Each row is a point on a landscape with many valleys, with its height.
From any point a ball rolls to the lowest of the 2 points nearest to it. It stops when none of these is lower. Distance is the straight distance between rows; heights are no part of it.
j_772 height 6.79: [ -6  44 -37  13  22  34 -40  31  13  35 -52  11   8   3  55  19 -13 -61
 -12 -31  20   4  38 -11   2  47  27  61   5  33  13  65  35 -19 -25  31
  15  17  29  48 -10  -1  -9   4 -28   6   0 -48  28  47  20  -4 -10  52
  28 -23 -34]
j_692 height 8.72: [-51   7   4 -18 -30  38  24  11 -23  34 -28 -15  23   2  48  40 -20  17
  48 -31 -19 -20 -24 -21 -28 -13 -44  -5 -25   5  23  35  35  -5 -14 -45
   8  25   3  28  -9  -5 -13  14   8 -13 -13 -57  54  39  10  46  17  13
   2   0  22]
j_884 height 4.30: [-39 -29  -7   6  20 -27   3  -6  -7 -18  -4  29  10  -4 -46   2  46  17
  18 -52  -5 -14   0  -3 -41 -15  14  21 -68 -10   8  63 -38  17  -3  10
  54 -12  -1 -10 -11  -3 -27  25  -8 -49 -29 -17  37 -10  14  -3  23 -31
  20 -23 -38]
j_270 height 6.12: [ 37 -33 -10  35  24 -84 -19  -1  24   4  17   8   5  56 -45 -13   2  29
 -36  -6 -29  12   5  12  31  10  26  51   0  -3  46   9 -11  -7 -13  75
  12 -32   5 -16   5 -22  48 -35   7  32  51 -20 -18  28  15 -74 -19  30
 -39  35 -22]
j_759 height 5.93: [ -8  27  -9  17  -8  34 -34 -11  28  21 -35   8  18  17   6 -21   6   1
 -44  -9  37 -12 -11 -33  -7  16  21 -26 -11  33  -2  -8  43  14   2  79
 -55  54  12   2   4   9  25  17 -41  21  28 -23 -18  17  32  -3  -5  41
  31 -21   3]
j_154 height 8.04: [ 38  -5  54 -28  26 -20  -1 -26 -26 -11  41  55 -16 -34 -22 -25  21  16
  12  47 -40  18  10 -10  21 -41  -4 -53  35 -30  29 -11 -19  20  17 -56
 -19 -27  -7 -40  23  13  18 -25 -20  19 -65  36  23 -12 -50   3 -26  15
  12  56  63]
j_16 height 2.24: [ 29 -79  51   8  11 -47  -6 -18  28 -10 -15 -29  -7  10 -32   2  10  54
   1 -35  -1  21 -19 -30   5 -34  -9   3  -1 -19  30  12   3   9 -46  -6
  16 -17 -28 -29 -11 -21   4 -31  32  14 -28 -67   9  25  -5 -42  -2  40
 -36 -11   2]
j_309 height 8.99: [  5  39 -52 -20   9  35  20  -8  14 -34  35  29  12 -20  17  14  11 -21
   4  52   9  -9  38  30  58  61 -16 -18  43   7  19 -19   4 -14  27 -19
 -21   5  33  17  15   3 -23   0 -15 -12  23  82  -3 -23 -30  14  -6 -66
  10  19  35]
j_934 height 2.33: [ -6 -52   6  45  36 -15 -22   1   0 -24 -38 -39  11  17 -28   2  44  -7
  16 -54  10   5   9  -7 -47  -7 -15  35  -9  -1 -16  11 -22  16 -44  29
   6 -35  26 -22 -17 -12 -30 -10  56  31   2 -46 -42  23  17 -34 -33  -5
  -4 -28 -55]
j_548 height 7.00: [ -5 -19  39   8   3  -1  10   4 -18 -16 -24  -4 -27 -31 -24 -13  30  -2
  13 -19  10 -13 -33  -7 -29  -8 -39 -37 -28 -17 -35  -6 -16  27  -9   0
   1 -29  20 -24  -9  10 -11  -6  31 -27 -16  -1 -18  -9 -13  65 -25 -10
  21 -25  -9]
j_877 height 4.64: [-37  36  54   2 -32 -15  33  -3 -35  -1 -14 -39 -34 -23  51  24  -9   3
  29  33  31  23  -2  -8 -15  -2 -24  -5  56 -46  23  31 -16   3   8 -54
  46 -46   8  12  -2  32 -53   9  -5 -28  18 -24  -9 -18 -35  33   5  38
 -22  14  -6]
j_595 height 7.74: [  7  -3  20 -10 -43   8  -4  -2  15  13  38   8 -21 -31 -19  -8 -29  51
  13  55 -50   4  12 -17  14 -77  24 -63  34 -42  37  -7 -10  16  25 -26
 -11 -15 -36 -35  12  13  54 -22 -16  57 -28  39  47 -26 -38 -28 -19  12
 -34  58  44]
j_403 height 6.27: [-35  31   5  15  10 -14  15   4  18 -21   3   9  32  36   9  47  44   1
  20  -1  37  12  40  29 -13  32 -13  40  45  20  48  24 -32 -37 -10  11
  13  -6  25  34  23  10 -42  40 -24 -10  73 -22 -20  -2  -3 -30  19 -13
 -36   8  -3]
j_965 height 2.83: [ -5  -7  70  -8 -10  -8  19 -18  15 -24  32  47  17  16 -23   7  49  27
  -7  29   4 -18  14   3 -10 -40   5 -42  54 -12  57  18 -33 -18  22   2
 -22  10  -2 -22  13  17  -2   6 -34   8  37  -4  18  -1 -28 -33  -6  -9
 -63  28  29]
j_612 height 8.70: [  4  26 -27   3 -40 -31   4  13   7  20   7 -49 -36   0   7  11 -53  -6
   3  26 -14   1  36   6  40  28  28  25  31  -8  15 -15  17 -30   3 -50
  27 -43  -1  31  42 -13  14 -14  16   9  25   2 -20 -18 -10  -3 -20  -4
 -22  28   9]
j_139 height 3.77: [ 14 -34 -29   4 -31  15  -3  22 -25 -21 -10 -27 -29  -5  -2  26  19 -44
 -61 -20  14 -15  17 -18 -16   4  71  24 -39  25  12 -16  23   4   0 -13
  -4  16  -5   9 -40 -22   3 -13  14   5 -38 -12  11  14  18 -26 -12  -8
  -7 -22 -69]
j_630 height 6.55: [-40  46 -24  31  18  28  -6  43  26  -7 -28 -14  19   8  42  28  12 -46
   0 -16  45   9  38   1 -27  47 -16  35  27  43   8  27  16 -30 -19  27
  -8  24  25  37  -5   2 -43  34 -20  18  49 -23 -13  19  22  -2 -13  27
   1 -30 -10]
j_252 height 4.65: [  6   9  43  22   7 -24 -29 -21  20  24   0 -44  21   3   1 -14  -3  -1
 -11   0  25   3  16  50  11 -19   1  10  32  16 -56 -12 -18 -21  23  64
 -21  18 -40 -21  14  15  20 -19 -34  34  37  17 -27  19  28 -63   7  34
 -27 -10   6]
j_31 height 7.49: [ 44  -8 -35 -13 -26   2 -19  -1  33  22  34  10   1 -14 -25 -19 -34  47
   2  36 -40 -19  21   0  34 -29  39 -39 -14  -4  16 -17   1  -6  37   7
 -20  -2 -42 -21  32 -25  65 -29 -26  41   3  52   9 -36 -15 -27 -10  -2
  -7  45  29]
j_734 height 7.93: [  2   3 -29   9 -43  16   9  41  -5  -8   8   0 -74 -46   5  13 -19  -7
  19  43 -25 -25  21  36 -13  -2   6   3   3 -54   2  13 -32  10  22 -39
  43 -75  14  10 -25 -12 -20  -7  24 -20   4  58  27 -52 -37  44 -15 -16
 -28  19 -38]
j_972 height 3.49: [-40   9  83  -7 -12   6  14   2  -2 -33   3   3   1  -9 -20  30  58  12
 -16  11  27  -7  25 -15 -51 -75  30 -48  49 -17  29  17 -46  -2   3 -29
 -36   8 -16 -32  -7  40 -53  35  -9  23  -2 -13  -9   2 -32  -3   3  -6
 -42   6  16]
j_581 height 5.88: [ 73 -31 -30   6  30 -63 -55 -13  26 -11  15 -20 -20   1 -26 -58 -18  11
  21 -25 -49  23  10  11  44   5  27  -6 -28  -9 -21 -40 -16 -14  32  -1
 -10  21 -20 -42 -27 -53  24 -40  -6 -12 -20  39  15  18  -3  -9  -1 -44
  41  47  42]
j_887 height 5.83: [ 23 -32   3  12  38 -85 -19 -21  34 -17  31  20   1  68 -52 -43  -2  22
  25  11 -25  23 -15  40  21  22  -7  65  14 -32  17  12 -37 -30 -17  27
  -5 -33   9 -12  34 -14   6  -3  27 -15  50 -22  -5  26  -6 -46 -13  20
 -32  31  23]
j_127 height 9.16: [ -9   0   6 -27   1  -6  -5 -27 -14  22 -34 -45  20  45  16  12 -37 -15
 -21 -30  22  16 -14 -38 -34  10 -23  24   6  34  28 -48  45  11 -37   1
 -13  30  15  18  15   9  -2 -28  17  27  -3 -63 -67  85   3 -16   1   5
 -33 -16  -4]
j_881 height 6.67: [-10 -19  35 -10  22 -34 -11  -6  -4 -23 -10  11 -28 -21 -15 -28 -11   8
  51 -19  -7   0  -6 -18   5  18 -49 -10  16 -41 -11   7 -22 -21   7 -26
  21 -25  21 -14 -14 -27 -16  -6  11 -38   2 -22   8  -8 -14  55 -11   7
  37  12  17]
j_489 height 7.42: [ 46 -43 -90   8 -10  38 -26  10  34  19  -4  33  30   8  16   2 -21   5
 -29  -3   5   8 -13   0  17 -10  72   2 -28  17   3  15  19   2 -15  44
 -22  68 -29  -6 -15 -13  54  10  16  31 -45  13  43 -30  -4  -8   2  27
  41  18 -28]
j_940 height 5.20: [  6  18   7   6  23 -35 -27 -11 -10  13 -23 -59  -1  17  25  -1 -23 -27
  15 -12  33  20  29  49   7  24  -8  58  35   2 -53  -4  -8 -23 -12  18
   4 -19  -1   3  11  13   1 -17   4  21  39   9 -66  26  16 -33 -13  20
 -10  11 -25]
j_557 height 6.08: [-30  65  13 -14 -24  51  39 -39 -17  -1  16  36   7 -11  11   7  -1   3
 -13  62  23 -45 -12 -27  15  18 -11 -43 -19   8 -14 -17  20  35  26 -23
 -21  -8  12  14  22  29   6  12 -42 -28  -4  21 -40 -42   1  14  21   2
  33 -21  28]
j_590 height 6.38: [ -4   9 -14   0  -7  42 -43   2 -18  32 -57 -22   6   1  16 -19  -7 -21
 -16 -42  30  -4 -35 -29 -30  13  -4  -7 -38  32 -38 -21  58  21 -22  50
 -40  44  10  -2 -20   4  -1  -3   3   8 -19 -19  -9  38  27  21 -16  34
  49 -50 -17]
j_807 height 3.14: [ 28  -9  19 -59 -35  18  15 -28 -38  12   3 -21 -17  26  27  10  -8 -17
 -41  14   2  12 -27  -3  21   5 -27 -25   9  14  18 -76  51  -6 -19 -83
 -28  30  15   7 -14   8 -28 -30  53 -27 -30 -12 -41  32 -19  40   3 -16
 -23 -16  52]
j_380 height 8.54: [ 52  42  27  -6   6 -64 -10  11  -7  25  39 -39 -38  -8   5 -20 -38 -10
  31  38 -31  28  20  23  51  11  -6   3  30 -23 -19 -38 -25 -29   5 -61
  25 -62 -11   7  61 -21  15 -22  16  -6  -4  18 -50 -16 -30  20 -13  10
 -21  41  54]
j_997 height 7.21: [ -5  13  31 -12 -20  36  -6 -17   1 -25 -35   3   7  -1  -8  16  64  -6
 -24 -18  47 -30  14 -12 -45 -10  39 -44 -21  13  -6 -13 -14  -8   9  -1
 -59  62  -5   0 -31  24 -56  32 -20 -38 -19   5 -36   5   7  24  36 -32
  15 -30  -1]
j_640 height 7.13: [ 15  41   6 -24  -5   9   6 -14   0  10  31   9  -5 -22 -39 -41 -29  30
   5  37 -21   4  12 -22  54  15 -10 -43 -17   4  -5 -12  -1  28  41 -25
  10 -45 -29 -22  39  -8  57 -17 -51  30 -19  53 -21 -60  -5   2 -13 -16
  10  30  27]
j_20 height 4.25: [ 11 -39 -12 -10  -8   8  -8   0   0  -6 -10 -21   6  -1 -26   8  11  21
 -59 -40  27 -19   0 -37 -12 -42  89 -23 -52  21  21  -9  31  41   5  22
 -19  39 -37 -24 -38  -6  15  15 -28  -8 -29  -6  -3   2  28 -42  39   0
   5 -18 -44]
j_573 height 2.75: [-17 -55 -35  19  27  -3   7   7  36 -19  20  32  44   4 -43 -32   3  21
  31   1 -14  11 -24  -2  19  10 -35   5 -19   5  -6  20   8 -17  -5  26
  -5  33  -5 -18  -5 -27  35   8   9  32   2 -11  53   4   9  -6 -31 -12
  19  -7  32]
j_974 height 7.10: [ 15   9 -93  -3 -12  42 -48  18  30  37 -24  31   7   4  54   4 -32 -53
 -14   6  12  13  27  15   3  20  48  32  -9  23   8  34  25 -27   4  33
  -5  87   8  38 -37   4  12   8 -21  -5 -21   8  51  13   3  23  15  20
  56   3 -19]
j_722 height 7.53: [ 40  40 -36 -16  19   7   4   4  -6  17  12  -7   9 -26 -12 -40 -46  13
   4  23  -9  15   9   8  77  54 -47 -19 -24   2 -50 -30  30  -9  17 -33
   1  -1   3  -4  19 -46  54 -18 -30  21 -22  26 -20  -9   1  36 -12  -7
  43  14  31]
j_634 height 7.92: [ 35  28 -55   3   3  26  -8  14 -16  11 -43 -12  -4 -41 -17 -34 -24  11
   8   4  13   1 -12  14  30  62 -16 -15 -40   4 -61  -4  15  14  28   9
  11  -9   5  -8 -13 -28  45   5 -37   1 -26  60  13 -55  15  37 -21 -18
  60  13 -28]
j_6 height 8.15: [ -6 -16 -13  -9 -15  94  14  10 -26  19   2  41  42 -28  33  25  11  30
  21 -26  37 -19 -33   7 -36 -53  15 -48 -12   1 -36  -2 -26  13  -4   9
  -8  44 -46 -45 -30  -1  -5  55  -9  -7 -16  26  43 -45  22  -4  42  13
  25 -16  -8]
j_924 height 8.78: [  2  30 -44 -12   5  66  21   8 -12 -31  22  36  24 -29  36  11  16 -18
  13  48  21 -18  28  49  19  24 -25 -24  13  -8 -38   5 -12  22  38 -10
  -9  15  15  -5 -28   6 -25  16 -36 -22  -2 110   2 -39 -21  17  12 -40
   8   5  -3]
j_485 height 8.87: [ -2 -22  22 -18  -1  -8   5  15 -47  17 -53 -34  -6   1  22  20 -19  -6
  37 -62 -36 -10 -48 -29 -28   3 -50  26 -22  -6   7  19  26 -11 -26 -43
  15 -26  31  21  -9 -23  -3 -21  44 -10 -20 -78  10  58   6  39  -6  14
   0  -1 -23]
j_750 height 2.84: [-10 -50  48   7 -38 -25  12  -6  32  23  -3  -8  -2 -11 -34  -5  13  73
   7  -7 -18  -7 -43 -31  -5 -65  21 -40   5 -32  31  26  -4  10 -16   5
   8 -10 -36 -32  12   4  21   7  13   9 -27 -56  68 -17   3 -19  27  50
 -18  12  18]
j_132 height 4.14: [-11  14  79  -8  -5 -45  12 -30 -15 -31 -15   1 -11  -9  -1  24  52  -7
  34  31  33  25  10   6 -28 -18  -6  -9  74 -40  20  19 -57 -34  -3 -27
   4 -21  11  12  21  48 -71  18   1 -16 -11 -38 -13  -3 -47  22   7  15
 -23  10  14]
j_153 height 9.04: [ 39  -4  19 -37   8 -20 -19  12 -42  28 -61 -66 -22  11   5  -8 -32 -41
   0 -50  -9   8 -56 -29 -41  17 -42  42 -22  18 -31 -46  25  10 -13 -11
   2  -3  10  14   9 -22  18 -49  20   1 -51 -43 -43  91   4  27   6   7
 -19 -25 -45]
j_577 height 4.40: [ 33 -18  43   9  53 -28 -15 -28  18 -25  15  26  12  19   0 -45  22 -24
  12  21 -22  15 -13  32  51  32 -52  -3  44   4 -41 -51 -10 -23 -12 -21
 -23  17  27   1  19  -5  -8 -27  30 -12   2   7 -39  23  -9  14 -10 -27
   6  -7  56]
j_967 height 3.18: [-17 -25 -28  27  20  17 -23  27 -33  10 -32 -11   1 -31 -14   8  27  -2
  13 -63  -8 -17  -1   2 -25   4   2  28 -34  23 -33  32 -18   0 -17  50
  27 -58   9 -21 -36 -30  -6  -7  31  30  -7 -32  50 -11  51 -21 -38  20
  30 -24 -72]
j_568 height 6.01: [-56  57 -20  21 -11  19  40  29   8  -5   7  -3   6  16  51  51 -14  15
  13  20   6  -7  42  16  -2  18  -9  38  36  -5  34  49  -8   2 -17 -20
  56 -51  24  53  11   7 -52  47  -1 -10  63 -18   2 -40   3 -22  36  10
 -48  12 -27]
j_959 height 3.60: [-39  -5 -15   0   5 -12  28   9   1 -32  36  37  10  -3   0  20  34  -6
  33  13  10  -1  15  27 -25  -3 -13  21 -43 -13  -1  36 -38   4  10  -6
  49  28   3  27   0  10 -21  32 -19 -63 -17  29  44 -20 -11  15  35 -41
  -2 -15 -20]
j_831 height 7.48: [ -7  -6  23   4  -6 -26 -33 -31  21 -35 -38 -14  -4   7 -16   5  45  -9
  -4 -36  25 -14  38  -7 -21  15  44  -6  12  10  11  -7 -21 -26  26  13
 -36  52   0  -4 -30   7 -42   0 -33 -42  26 -11 -13  25  13   2  19 -48
  16   0   0]
j_112 height 5.00: [ 12 -27  50  -5  57 -54   3 -39  30 -12  10  18  30  49 -33 -42  21 -23
  30  12 -36  20 -43  -7   3   0 -55   7  58  -4  -4 -42 -39 -40 -22   2
 -31  11  45  15  39   6  13 -18  47   1  -8 -66 -56  41  10  -7  10 -15
 -14  -4  54]
j_496 height 3.74: [ 20 -15  35 -23   9   8  13 -50  -3  15   0  32  10  19  41 -14  25 -49
 -11  22 -12  21 -13  -5  25  32 -36 -11  35  30   4 -56  23 -16  -3 -31
 -32  50  22  43 -12  38 -35 -33  25 -50   0 -21 -48  30   9  46  24 -46
   8 -39  77]
j_306 height 5.22: [-22 -26 -24  43  26 -44 -37   9  40   5  -9  -5   7  26   3 -27 -10 -50
 -35 -35 -13  31  -8 -24 -14  18  23  55 -16  23   6  38  27   4  -2  69
   0  37  -4  -2  -4  13  12 -16 -15 -16  21  -6  16  71  23 -12  -5 -11
  41 -14   2]
j_963 height 5.10: [ -7  45  44 -27   2 -46  29 -40 -39  24 -23 -32 -25  -6  52  10 -28 -26
  42  11  27  19 -20 -16  -2  19 -43  25  46 -18  10 -30  -8  -6  -5 -44
  36 -28  24  40  49  32 -22 -20  -4 -60   7 -36 -67  29 -29  35  33   2
  -9   3  18]
j_432 height 5.77: [-52  25 -16  42  25   2  28  14 -24  16  -8 -30   3  17  27  14 -39   2
  36  -9  -5   8  20   7  -9  28 -18  74   7   0  12  66   3  -6 -15 -11
  62 -77   2  28  -5   1 -15  12  21  29  50 -43  -4 -11  32 -23 -23  13
 -21  16 -54]
j_738 height 6.64: [-21  45  11 -19   0  41  45 -19  -9 -20  21  55  17 -15 -16  -2  16  39
  13  35 -20 -26   3 -17  17   9 -39 -46 -32  -4  -1  25 -14  46   1 -32
  15 -52   6   7  37  24   9  19 -18   5 -32  35   5 -76 -13  26   4 -21
  21  10   5]
j_446 height 7.71: [  2  23  28 -14 -43   5   5  41 -55  -1  15 -16 -78 -50 -17  -8 -13   3
  -1  25 -29  19   2  28 -19 -36  -9 -17  14 -47  -7  18 -37  29  22 -36
  37 -94 -14 -31  -7  11  -7  -2   3  17 -18  56  25 -56 -41  44 -45   8
 -27  26 -40]
j_175 height 4.59: [ -2 -29 -18   3  -5 -35  13  28 -11 -11  -5 -24  -3  16  33  19   4 -85
  24 -21 -14  39  -3   8 -17  51  -7  78  31  19  15  -2   5 -53 -10 -13
   6  32  13  62 -12  16 -36 -11  31 -43  13 -15   7  49  -5  30  -1 -53
 -19 -24  -6]
j_973 height 3.55: [  9 -54  -2  -1  27 -35  13   3  21  -2  37  -1  41 -16 -53 -29 -21  35
  12 -10 -38  25 -41 -25  61 -25 -36 -20 -22   1  -8 -36   3  -1   0  31
 -33  36 -31 -31 -24 -18  76 -29  -9  45 -27 -11  13  28  19 -24 -15  -4
  18   8  50]
j_255 height 5.46: [  2  -8  22  10  46 -64   8  -6  28 -17  -6  -5  10  44 -14 -20 -20  -3
  57  -5 -26  12 -47  -5   1  30 -39  44  40 -32  -8   3 -29 -47 -41 -12
   0 -36  45  34  47  -5  -2   4  67   5  32 -68 -38  14  -1  -4   1  10
   4  17  10]
j_574 height 1.65: [ -5 -48  30  16  23 -14 -10   7  12 -27   2 -25  11   4 -48   2  24  37
 -18 -41   5   5   8 -18  -6 -32 -16  -7 -14  10   2  -5  -3  37 -42  32
   3 -21 -16 -30 -11  -6   7 -13  28  48  -5 -15 -18   6   3 -50 -26   3
 -33 -25 -34]
j_839 height 7.76: [ 46 -30 -84  12   1  71  -5  13  18  33 -14  47  17 -23  37   2 -33  33
  14  13  31 -16 -38  22 -15  -6  42 -11  -6  -8 -42   0   0   5   1  24
  31  41 -46 -19  -9 -23  24  32   3  -4 -22  52  50 -69 -10   3  39  14
  42 -12 -30]
j_534 height 5.52: [ 45 -32 -38  39  31 -48 -33  -5  38  -3   5 -26  -7  18  -1 -52 -21 -29
 -38 -11 -21  49  -2  -4  37  33  35  25 -35  30  -2  -8  35   3  23  26
  -2  74 -22  -9 -20 -13  32 -28 -18 -10  -9  22  28  45   8  -7 -19 -52
  49  19  21]
j_914 height 8.55: [-48  32 -24  -8 -25  39  34  23   2  27  -6 -10  16 -33  31  31 -23  -1
  42  31  -1 -24   5  20  13  19 -40  -7   1   0 -24  25  14 -28   9 -20
  14  -5   6  36  10 -12  -3  19   4  28   1  -9  40 -23   9  46   9  28
   5   4   6]
j_84 height 8.12: [-27  41 -39   4 -40  63  25  28 -17  -8 -10  19 -59 -45  29  30 -18  23
   6  28 -18 -47  10  21 -34 -19  -8 -29 -12 -44   1  34 -25  27  26 -19
  55 -78  28  25 -52   0 -65  32  13 -23  19  28  43 -78 -25  43  29 -10
 -11  -4 -60]
j_883 height 3.89: [-25  -1  25  24 -11 -15 -11  -9  38  39  -6   4  19 -16  12 -17  -2   1
  23  -1  13 -12 -10  21  -1  -7   0   8  17   1 -46  31 -16 -33  27  59
  -6  24 -43  -7  23   7  20   3 -47  -9  35   0  23   5  37  -8  36  46
  13 -26  27]
j_316 height 4.16: [-17  -6 -41  13  -9  -6  19  43   7 -38   9   7 -20 -17  25  36  32 -47
  21  14   5  -4  23  39 -18  42  -7  51 -13  -4   9  14 -25 -27   3   7
  36  15  30  67 -23   0 -38  19  18 -49   1  22  30 -11 -12  28   3 -39
  -8 -18 -43]
j_792 height 2.68: [  1 -34  27  -2  35 -22 -10  -4  -1   4   0 -39  27 -30 -44  -8  -5  43
  17 -41  -1  27 -35 -32  40 -26 -64 -25 -15   3 -34 -56  -6  33 -32  60
 -14   2 -29 -31 -22 -10  49 -30   4  54 -31 -10 -14  28  23 -40 -20  15
   2 -29   5]
j_651 height 6.58: [ 28 -33  -9 -15  15 -84 -20 -19  17  -3  14 -34  -9  36 -24 -15 -28  -8
 -32 -44 -47  16  -4 -27  32   3  32  15  -3  13  45 -58  11 -23  -6   2
 -17  12   9   5   7 -10  43 -36  33  -4   8 -34 -50  50   9  -9   1 -30
   2  33  34]
j_820 height 1.90: [-12   5  38  -2  28  23  12  12  30 -23  56  52   8  -4 -39 -27  17  10
  16  45  -9   0  37  40   3 -19  -7  -9  47 -15   9  38 -30  -4  29  17
 -15 -21 -33 -22  31  -1  -6  12 -38  31  36  66  40 -36 -24 -49  -7 -16
 -63  12  -2]
j_725 height 9.01: [-34  61 -36 -42  -8   9 -10 -19 -42  20 -11 -21  17  33   7  15 -34 -19
 -32 -15  22   5   3 -18  16  32 -14  15  -5  38  22 -50  63   1 -18  -9
 -16  17  46  27  23   6  10  -6  -8  14  13 -29 -51  49   5   4 -12   1
  17  -7  20]
j_641 height 5.54: [ -7 -19 -19  57  37 -22  -5   6   5  28 -15 -28   4  13  23   2 -40 -22
   9 -20  19  24  19  14  -3  26  22 102  23   5 -12  60  -1 -27 -25  36
  24 -36 -20  -1 -11  -9  16 -21   5  46  39 -33 -16  31  44 -76 -24  49
  -5   1 -47]
j_987 height 6.36: [ 33 -15 -32   9  -8 -54 -20  -3   8 -10  13 -15 -14  30 -32   8 -24  19
 -56 -14 -33 -11  35 -25  41   7  60  12  12  14  80 -37  12  -8  12  34
  -9 -14  24  -1 -17 -14  55 -38  -1  30  54 -18 -32  20  14 -52 -35 -17
 -26  48  -8]
j_318 height 4.90: [ -8 -15 -25  38  22 -47  -9  16  48  10   5   5  12  45  31 -10 -12 -71
 -12  -2 -17  48  -3  11   0  44  12  72  42  17  13  21  13 -47 -12  52
 -12  50   7  47  13  33 -21 -17  22 -14  51 -23  -2  61   4  13 -12 -13
   6 -19  21]
j_208 height 8.31: [ 27  20  61 -18  12 -64  -3 -44 -16  11  48  23 -25   9   4 -12   9  11
  16  45 -36  28  12  10  34 -33  -5 -16  43 -31  27 -25 -28   3   7 -57
  26 -37   1 -12  53  21   7 -22  -6 -24 -22   1 -12   4 -45  15  -4  17
 -12  48  80]
j_334 height 1.40: [  9   9   7 -49 -42  55  12   1 -55  -2  33   2 -14 -11  20  18 -11  26
 -22  18  -6 -15  -1  20  14 -51 -13 -38 -11 -14 -14 -25  17  45 -10 -57
 -19 -19  -8 -42 -13  12   2 -14  18  10 -33  64   1 -19 -35  -3 -20   8
 -25   6  17]
j_125 height 1.81: [-14 -17 -45  47  40  14 -16  29  53 -18  13  27  13  -6 -34 -33   8   7
   8  11   9   8  22  22   7  35  -2  25  -8   8 -20  58  -1  -2  -2  53
  38   1  -5  -7   7 -19   4  39 -12  25  14  28  62 -37  23 -26 -18   1
  10 -16 -36]
j_531 height 0.65: [ 11   7  20  42  33   8 -20  10  49 -14   9  30  -1  -2 -42 -54  15  26
 -36   9   7  -4  29  20   8  19  23  -9  16   1 -20  37  -8  19  19  63
   9 -17 -25 -16  23  -8  12  20 -52  26  54  58  14 -46  20 -44  -1 -18
 -20  -6 -35]
j_871 height 4.76: [ 54 -33   9  -8 -10  27   9 -31  20   8  24  13  25  24  -6  -9   3  44
 -63   2  16 -15 -25 -19  18 -40  55 -56 -33  19  23 -33  45  38  14  26
 -54  62 -42 -28  -7   7  39  -8 -21   0  -9  21 -19  -8   5 -29  11  14
 -12   1  26]
j_779 height 6.48: [-42  -5 -25  15  -2  30  34  21  15 -23  27  19  14  26   3  28   7  -3
 -64 -19  16 -16   1 -34 -49 -32  30 -22 -52  19  30  17  38  48 -36  -8
   7  22  21   9   4  18 -12  58  29  -3  10  -4   4 -20  12   2  -2 -20
 -11 -24 -13]
j_4 height 6.26: [-37  21  14  17  -7  38  19  21   4 -22   4  19  -9  17  17  34   4  12
 -42 -17  19 -19  30 -15 -46 -34  34 -11  -3  -4  14  25   5  30 -16 -15
  29 -19   3   9  12  -1 -46  65   1  -4  57 -28  -1 -29   8 -24  43   6
 -38 -28 -40]
j_371 height 8.84: [-33  39 -10 -36 -49   7  10 -14 -28   5  17 -25  12  23  -2  35 -26  17
  -7   8 -16  -9  15  -9  34  -5  -5 -19  23   6  37 -40  21 -11  -7 -39
 -22  -1  26  21  21  11  32   2   8  27  24 -21 -19  12  -1  -6  -8 -13
 -15  43  46]
j_899 height 3.28: [ 39   4 -29 -27 -66  -3  -8   5 -37  -5  -2 -45 -55   0   1  12  -4 -26
 -47   9   9 -16   1   5  -1   0  66   1 -45  16   9 -55  33  -4  28 -45
  -8   9  -3   7 -10 -20 -10 -21  13 -33 -26  20 -18 -10 -15  -2 -17 -12
  -8  -7 -28]
j_928 height 6.84: [-13   0  23   2  -4  52  -1   0  -4   9 -59 -21  24   3  -1   3  52 -32
  -4 -34  38 -13 -29 -40 -84 -11 -11 -31 -49  34 -19 -12  18  14  -7  22
 -52  63  -2   0 -25  18 -34  19  -8 -13 -39 -23 -32  35  33  36  18 -12
  17 -61  -9]
j_56 height 4.00: [-59  -7 -27   5   9  22   6  12 -29  27 -14  12  20 -24  -7  26  13  30
  24 -73 -15 -26 -21 -23 -65 -46  12 -10 -66  20  10  48 -20  22  -2  22
  44 -25 -14 -27 -24  -5 -12  43   8  -4 -18 -30  71 -21  45  -7  27  -6
  32 -12 -50]
j_781 height 7.40: [ -2  20  65 -16  -6 -12  19   8 -61  -7  14  22 -50 -48 -22 -12  42   0
  -5  23  -1  10 -17  16 -27 -42 -25 -39   4 -40 -26   5 -51  41   9 -20
  18 -63  -3 -30   6  38 -21  -1   2  -6 -39  39  -6 -30 -47  64 -29  11
  -4  -2  -9]
j_116 height 8.34: [-25  45 -51   9 -36  59  15  39  -5  27 -30  -1 -28 -38  44  40 -37  -7
  -2  11  10 -54  14   8 -19  19  16   2 -21  -1 -15  34  19 -14  16  -1
  37 -32  13  48 -17 -21 -29  34   3  -4  10  -5  53 -51  18  23  23  41
  10 -25 -65]
j_8 height 3.02: [-40 -14  40  -7 -38 -31  12 -14  24  20 -12  -9  12 -11 -20   6  14   0
  28  -6 -11 -17 -36 -31 -17 -28   8 -11 -11  -6   0  23 -18 -15  20  24
 -19  10 -34  -2  30  13  25  -4 -16  -2 -16 -39  37   6  23  15  43  28
  20   1  24]
j_377 height 6.32: [ 25 -25  20   4  26 -84 -27  -4  12 -30   7  -8 -46 -10 -41 -47  10 -19
  45 -12 -31  20  -9   6  12  28   3  20 -12 -40 -32  -9 -48 -27  25  -8
  19 -16  -5 -19   0 -24  -3 -22   4 -61 -24  13   7   5  -8  24   5 -27
  39  21  13]
j_938 height 2.42: [ 46 -19  33 -47 -16  45   4 -23 -56   9  15   0  -3  -2  18  13  -2  16
 -27  12   1   8 -23  16  37 -29 -60 -41 -11   3 -26 -63  22  25 -33 -59
 -36  10  -2 -32 -40  -4   2 -40  38   8 -51  14 -35  23 -25  13 -25  22
  -8 -14  46]
j_370 height 2.53: [ 29  34 -61 -52 -60  54 -14  18 -47  -5  25   2 -21  12  25  23 -21   3
 -53  20  18 -23  10  41  -2 -17  54 -11 -38   1 -17 -36  42  21  19 -36
  -3   1  11  -5 -11 -15 -25  10   6 -15  -5  79  -4 -37 -30 -11   5   5
 -12  -7 -38]
j_412 height 5.36: [ -4  16   7   6  -2  58  12 -38  -4  14   3  44  44  22   9  -6  20   8
 -49  22  30 -32 -25 -23   0 -15   4 -42 -22  37 -14 -24  38  44  -2  29
 -58  53  -2 -14   2  28  33  16 -31  -1  -2  -1 -46  -1  28  -9  11  12
  20 -26  37]
j_376 height 8.51: [  6  14 -17 -11   8 104  46   9 -13 -27  24  75  47 -18  40  35  31  -7
  12  45  20 -34   0  18 -26 -25   2 -45  12  -1 -27   8 -21  22  16 -36
 -41  28  -9 -27 -26  12 -29  40 -22  -9 -20  68  16 -49 -22   0  34 -20
   3  -2   7]

Where does a ball stop that starts at each point below?
j_924 -> j_574
j_772 -> j_574
j_997 -> j_334
j_4 -> j_574
j_612 -> j_640
j_270 -> j_334
j_153 -> j_959
j_446 -> j_959
j_738 -> j_334
j_534 -> j_959
j_877 -> j_531
j_309 -> j_334
